Each row is a point on a tangle of strands that fork, close into loops and nearly touch. The rows are in no order.
(in the rows, 128 means zero)
Two points are linked if the straight distance between their rows is under 99.1. Some points are linked to none.
q_706: [156 136 154 173  97 157 123  96 171 142 149 112 128 138 178  62  66  60
 110 142]
q_391: [130 143 150 133 189 124 144 109 132 138 128 140 130 164 138 152 172 104
 167 152]
q_282: [ 76 144 136 156 135 132 122 168 119 127 120  80 122  96 127  52 128 165
 138 131]
q_676: [132 107 107 120  83  90 105 145  97 158 109 154  95 102 113  79 200 124
 134  79]
q_102: [ 75  92 111  75 136 134 131 137  82 113 163 109 142 150 121 113 120 147
 132  97]
q_340: [137 148 114 148  84  89 104  84 125 116 166 138 126 173 148 127 120  77
 163  92]
q_283: [109 142 132 129 145 139 150 127 123  91 155  70 116 132 131  76  89 162
 128 170]
q_73: [122 107 104  91 134 102 167 180 142  76 102 220 124 158 126 197 116 116
 124 100]
q_379: [136  88 102 103  75 103 113 124 103 149 139 110 107  83 111  77 153 127
 126  88]
q_258: [108 121 122 151  77 155 164 102 144  90 141  84 136 122 160  69  46 158
 121 126]
q_290: [175 145 114 146 118 100 122 135 135  50 154 119 112 152 124 121  78  90
 127 128]
q_167: [114  92 104 163 162 118 129 170  90 156  82 121  92  94 128 131 212 195
 146 110]
q_547: [120 116 122 116 147 111 176  93 140 140  71 153 102 135 158 133 182 127
 163 130]
q_749: [ 97 105 119 111 168 132 186 157 137 114  68 154 136 107 127 168 154 179
 119 136]
q_733: [131 136 106 173 152 111  55 199 115 144  99 181 119 146 101 194 146  86
 125  78]
q_552: [193 120 113  82 118  94 181 128 124 124  76 220  93 150 104 158 187 130
 132 156]
q_375: [177 137 129  87  70  88 132 121 117  95 172 167 127 137 107 160 136  92
 111 118]
q_755: [126 114 112  87 101 124 115 143 133  97 149 111 128 108 124 100  85 119
 114 110]
q_687: [108 145 173 113 139 134 159 101 137 189 109 129 137 107 126 107 199 136
 160 171]
q_320: [117 151 121 147 107 110 122 116 150 155  96 145 130 120 132 125 156 113
 142 106]
q_364: [135 134 173  97 147 137 147 157 137 133 118 146 145 106  94 171 182 138
 105 169]
q_812: [ 89 114 129 136 167 148 128  95 109 178 117  86 139 103 127 100 172 163
 152 118]
q_163: [172 142 130 133 163 126 138 160 141  84 118 156 121 135 108 184 126 122
 111 165]
q_712: [140 154 124 146 137 116  73  95  82 154 205 112 144 191 120 152 128 100
 168 104]
q_414: [111 121 119 136  86 132 122  97 165 168  91 119 148  95 156  90 140 124
 131  79]
q_830: [124 121 160 117 145 136 128 100  87 164 128 101 125 110 112 132 189 164
 155 157]
q_444: [120 109 144 146 173 161 118  62 108 199 151  30 138 130 139  88 117 151
 144 147]
q_451: [109 124 157  94 109  93 150 105 101 127 160 172 120 171 129 147 184 108
 164 123]
q_572: [131 100 151  92 168 186 118 114 140 161 110  73 123  72 143  78 114 141
 112 182]
q_76: [130 144 158 137 119 137 156 104 148 111 159 112 132 135 166  63  92  93
 139 138]
q_601: [116  97 120  79 169 116 191 169 115  92  89 166  90 116 119 137 165 154
 129 137]
q_132: [113 107  91 169 123 152 115 141 147 124 115  87 143 102 129 142  76 173
 112 105]
q_277: [148 123 126 152  96 105  95 148  98 164 111 173 114 124  98 169 212 121
 125 117]
q_461: [141 132 121 165  90 112 130  57 132 101 158  99 124 160 156 114  92 112
 144 109]
q_336: [116 154 125 161 146 120 123 174 155 138  99 162 137 126 123 142 134 112
 128 117]
q_279: [141 126 131 143 181 130 131 117 102  98 125  85 102 132 121 156 144 184
 125 145]
q_856: [125 125  85 177 159 110 140 132 114  70 116 100 106 137 128 156 120 187
 133 129]
q_697: [156 153 126 174 135 128 136 118 178 103 121 133 139 139 149 144  88 101
 113 142]
q_731: [ 63 123 131 145  59 144 148 120 147 127 134  85 161  96 146  67  76 176
 112 122]
q_455: [114 143 114 183 175 117  80 126 111 168 100 126 120 149 131 144 149 132
 147  90]
q_293: [132 142 143 169  58 149 123  83 158 160 172 118 167 137 182  68  82  84
 142 119]
q_145: [135 124  90 171 187 161 112 109 139 115 143  91 137 172 172 149  44 136
 121  99]
q_484: [149 138 120  81 113 112 113 174 129 140 109 231 107 155 109 183 161  74
 121 105]
q_490: [119 129 161  79 123 154 177 117 145 126 125 143 155  99 115 180 159 168
 112 150]
q_239: [163 129 110 139 165 108 154 208 137 126  67 176 103  94  78 171 154 143
  92 158]
q_773: [144 153 119 158 125  99  87 110 105 139 156 148 118 193 134 143 158  97
 166  81]
q_328: [147 153 168  93 119 130 123 162 153 140 133 149 146  81  85 130 150 107
 101 170]
q_94: [125 108 124 103 104 170 120 125 151 106 149 100 157  86 100 169  68 162
  86 146]
q_525: [105 113 127 120 123 137 172  98 152 103  93 101 130  99 141 121 109 180
 119 145]
q_946: [149 166 145 181 192 139 105 117 123 164 122 119 130 158 141 160 160 108
 153 129]
q_182: [ 61 153 145 149  71 135 114 118 120 138 164  70 167 124 134  74  96 157
 128 113]
q_738: [129 109 111 107 171 156  92 129 119 145 140 120 134 118 125 141 123  98
 117 111]
q_634: [204 150 123  93 114  90 160 168 141 142  76 241  93 154  94 181 182 105
 117 157]
q_111: [199 136 130  82 117 108 122  98 117 139 114 194  98 151 115 195 174  66
 134 140]
q_151: [143 158 134 156 128 109  75 106 112 171 136 188 124 191 145 166 173  64
 165  93]
q_355: [198 127 138 158 139 120 122  43 114 125 148  74 100 152 119 117 151 115
 154 161]
q_350: [142 119 109  98 129 140 154 133 180  82 100 126 145  85 109 166  72 158
  78 150]
q_131: [183 128 104 134 125  87 159 204 142 113  61 222  88 134  84 182 169 127
 105 136]
q_88: [103 152 137 172 147 179 108 114 131 151 163  75 163 150 146 122  57 161
 119 137]
q_83: [101 117 146 125  71 153 120  61 141 170 166  96 156 132 163  72  87 105
 142 114]
q_801: [145 107 107 139 183 156 101 136 107 130 118  95 104 105 131 133 133 143
 120 135]
q_413: [105 130 150 107 135 170 150  90 162 141 128 112 167 122 139 182 119 160
 115 149]
q_406: [165  96 116  70 128  94 143 117  68 105 145 169  83 155 104 136 170 114
 138 118]
q_908: [168 151 130 180 105 114 126  61 128 126 146  87 115 140 134  79 135 110
 154 138]
q_760: [108 110 108 113  91  91 163 183 142 103 107 203 135 127  97 168 140 138
 116 110]
q_575: [172 128 124 104  74  93 122 110 135  58 170 138 106 140 126 121 105  89
 133 111]
q_903: [152 157 143 144 136 114 104 153 121 118 150 162 149 151 109 196 144 117
 120 146]
q_228: [ 86 126 154  86  97 148 148 135 147 140 122 123 153  74 130  85 134 128
 114 161]
q_47: [102 150 194 110 112 154 151 122 159 169 103 117 155  91 138  83 151 122
 137 157]
q_189: [173 109 123 121 130 109 143  87 110 106 133 107  97 132 120 122 158 126
 147 148]
q_243: [123 135 112 177 108 148 151 120 150  64 139  98 129 143 159  92  42 124
 114 125]
q_273: [157  97 121  80 137 100 193 164 100 120 101 206  75 125 107 124 207 141
 132 146]
q_75: [144 140 125 136 176 116 138 201 147 111  89 176 125 133 108 185 137 112
 114 134]
q_204: [139 111  91 160 151 104 139 124 123  89  82 144  95 143 127 156 146 155
 132 109]
q_85: [133 104  94  95  74 101 150 160 166  96 103 168 150 102 104 162  91 122
 101  98]
q_363: [135 107 150 117 186 174 114  84 115 173 139  51 138 106 133 111 127 148
 133 187]
q_411: [ 87 148 140 151 149 194 116 127 133 154 185  91 188 178 165 106  24 131
 114 144]
q_447: [149 137 144 141 123 115  77 163  96 151 149 147 135 121  81 182 175 136
 112 126]
q_194: [102 129 141 135 108 130 120  79 112 165 168  81 148 137 150  71 126 112
 167  98]
q_9: [ 99 147 151 150 169 153 162 136 174 157  76 140 152 120 165 118 146 104
 144 147]
q_487: [109 133 150 127  75 159 127 133 147  95 144  76 150 102 109 128  51 184
  82 162]
q_449: [153  93 112 116  76 125  74  77 120 157 132  80 118  88 115  94 128 134
 107 107]
q_835: [104 107 145  56 142 175 158 113 157 149 108  96 145  69 147  80 115 142
 108 170]
q_45: [148 113 103 146 151 101 144 106 105 117  68 143  67 142 146 126 185 140
 151 109]
q_476: [108 131 139  98 210 138 145 152 129 131 116 143 116 140 130 135 155 127
 133 157]
q_139: [149 123 118 136  93  99  95 136 132 176  99 159 114 108 117 117 180  87
 135  97]
q_262: [149 144 160 110 143  98 142  87 103 146 146 157 120 185 134 143 174  82
 174 146]
q_672: [148 131 109 139 126 104  81 201 133 165  89 217 116 147 109 173 158  65
 115  93]
q_2: [141  97 105 137  86 140  97  56 149 163 110  94 141 104 162  92 117 123
 117  84]
q_250: [102 115 136 139 156 130 167 152 122 146  74 144 121  99 129 156 205 192
 138 141]
q_216: [108 143 126 138 111 137  93 107 101 131 211  77 145 153 148  66  57 118
 134 122]
q_625: [ 92 148 144 146  95 172 121 125 143 117 193 108 160 165 186 111  27  92
 115 132]
q_70: [ 97 133 160  86 168 117 158 146 109 110 145 135 133 132 121 113 156 127
 140 154]
q_857: [156 158 134 178 153 119 136 142 123  59 156 102 111 153 119 105 106 129
 134 138]
q_859: [ 60 112 114  88 123 124 120 193  98  99 143 136 141 112 101 117  99 150
 119  92]
q_613: [114 147  82 199 150 166 134 121 142 107 141  84 141 166 176 102  20 140
 110 105]
q_183: [105 110 109 138 128 117 142 144 142 113  97 101 107 106 142  88 134 155
 142 133]
q_122: [115 134  99 191 141 107  64 160 114 168 107 154 126 150 126 170 161 121
 130  66]
q_866: [145 136 126 101  83 111 136 171 138  89 126 133 117  85  96 109 103 124
  92 141]
q_392: [ 98 132 164  87 124 159 146 137 130 102 154  88 134 110 116 106  84 168
 105 182]
q_309: [162 128  98  89  62 107 127 142 145  75 149 173 146 129 101 183  88 107
  94 114]
q_561: [181 149 135 110 106  98 102 152 135 157 124 233 112 178 116 207 177  69
 138 125]
q_806: [137  98 131  83 126 143 193 114 157  92  98 121 129  87 145 130  86 150
 111 158]
q_457: [133 147 131 171 149 115 114 130 102  89 160  74 102 130 128  49  92 141
 134 142]
q_931: [130 139 122 150 174 175 116 108 148 117 138  90 143 135 146 161  69 146
 111 149]
q_650: [159 165 143 136 109 124 121 156 159 114 126 128 129  87 106  93 108 112
 113 160]
q_148: [120 119 100 160 143 131  98 180 136 111  93 108 139  90 108 148 108 160
  98 118]
q_872: [107 140 114 116 100 130  95 133 124 104 212 120 151 163 141 109  40  88
 115 109]
q_156: [ 73 158 166 161  93 126 122 133 109 143 152  64 133 105 134  36 133 175
 141 145]
q_786: [105 149 139 136 120 132  79 113  90 152 220  82 157 175 123 112  91 120
 153 103]
q_962: [ 64 107 126  68  78 132 126 171 127 124 142 143 162  92 106 135 120 156
 112  93]
q_112: [107 127 150  83 122 116 137 116 115 131 149 153 152 134 129 149 143 113
 140 133]
q_46: [ 82 112 134 106 136 143 117 108 102 150 166  93 151 138 147  96 119 134
 132 108]
q_986: [111  93 112 149 173 121 118 128  90 161 102  82 101 101 145  96 187 180
 161 120]
q_902: [156 136 152  83 163 118 133 101 109 147 105 185  98 179 135 164 180  56
 153 139]
q_531: [120 102 103 160 155 116 112 191 106 130  81 141 112  88 109 153 161 172
 112 105]
q_65: [159 106 109  95 126 142  84 118 121 110 162 127 124 134 109 137  86  84
 105 111]
q_393: [ 87 137 143 124 161 169 139  99 154 162 107 119 149 131 148 133 118 134
 142 133]

How many points has the smallest loop of links through each point below? Write - if it is on no loop.
q_946 -> 11
q_447 -> 8
q_391 -> 6
q_857 -> -
q_2 -> 7

A fork is a point with three links, a tip a point with one. Leave the first point through the second and follow the links. Name the first fork or tip that comes.
q_650 / q_866 -> q_547
q_487 / q_392 -> q_73
q_363 / q_572 -> q_167
q_547 / q_45 -> q_9
q_76 / q_706 -> q_962
q_350 / q_806 -> q_773
q_986 / q_812 -> q_444

A tip is a point with one link. Name the tips that can be reached along the links from each point below, in the order of the rows.
q_773 -> q_73, q_151, q_189
q_449 -> q_444, q_132
q_650 -> q_547, q_9
q_102 -> q_76, q_962
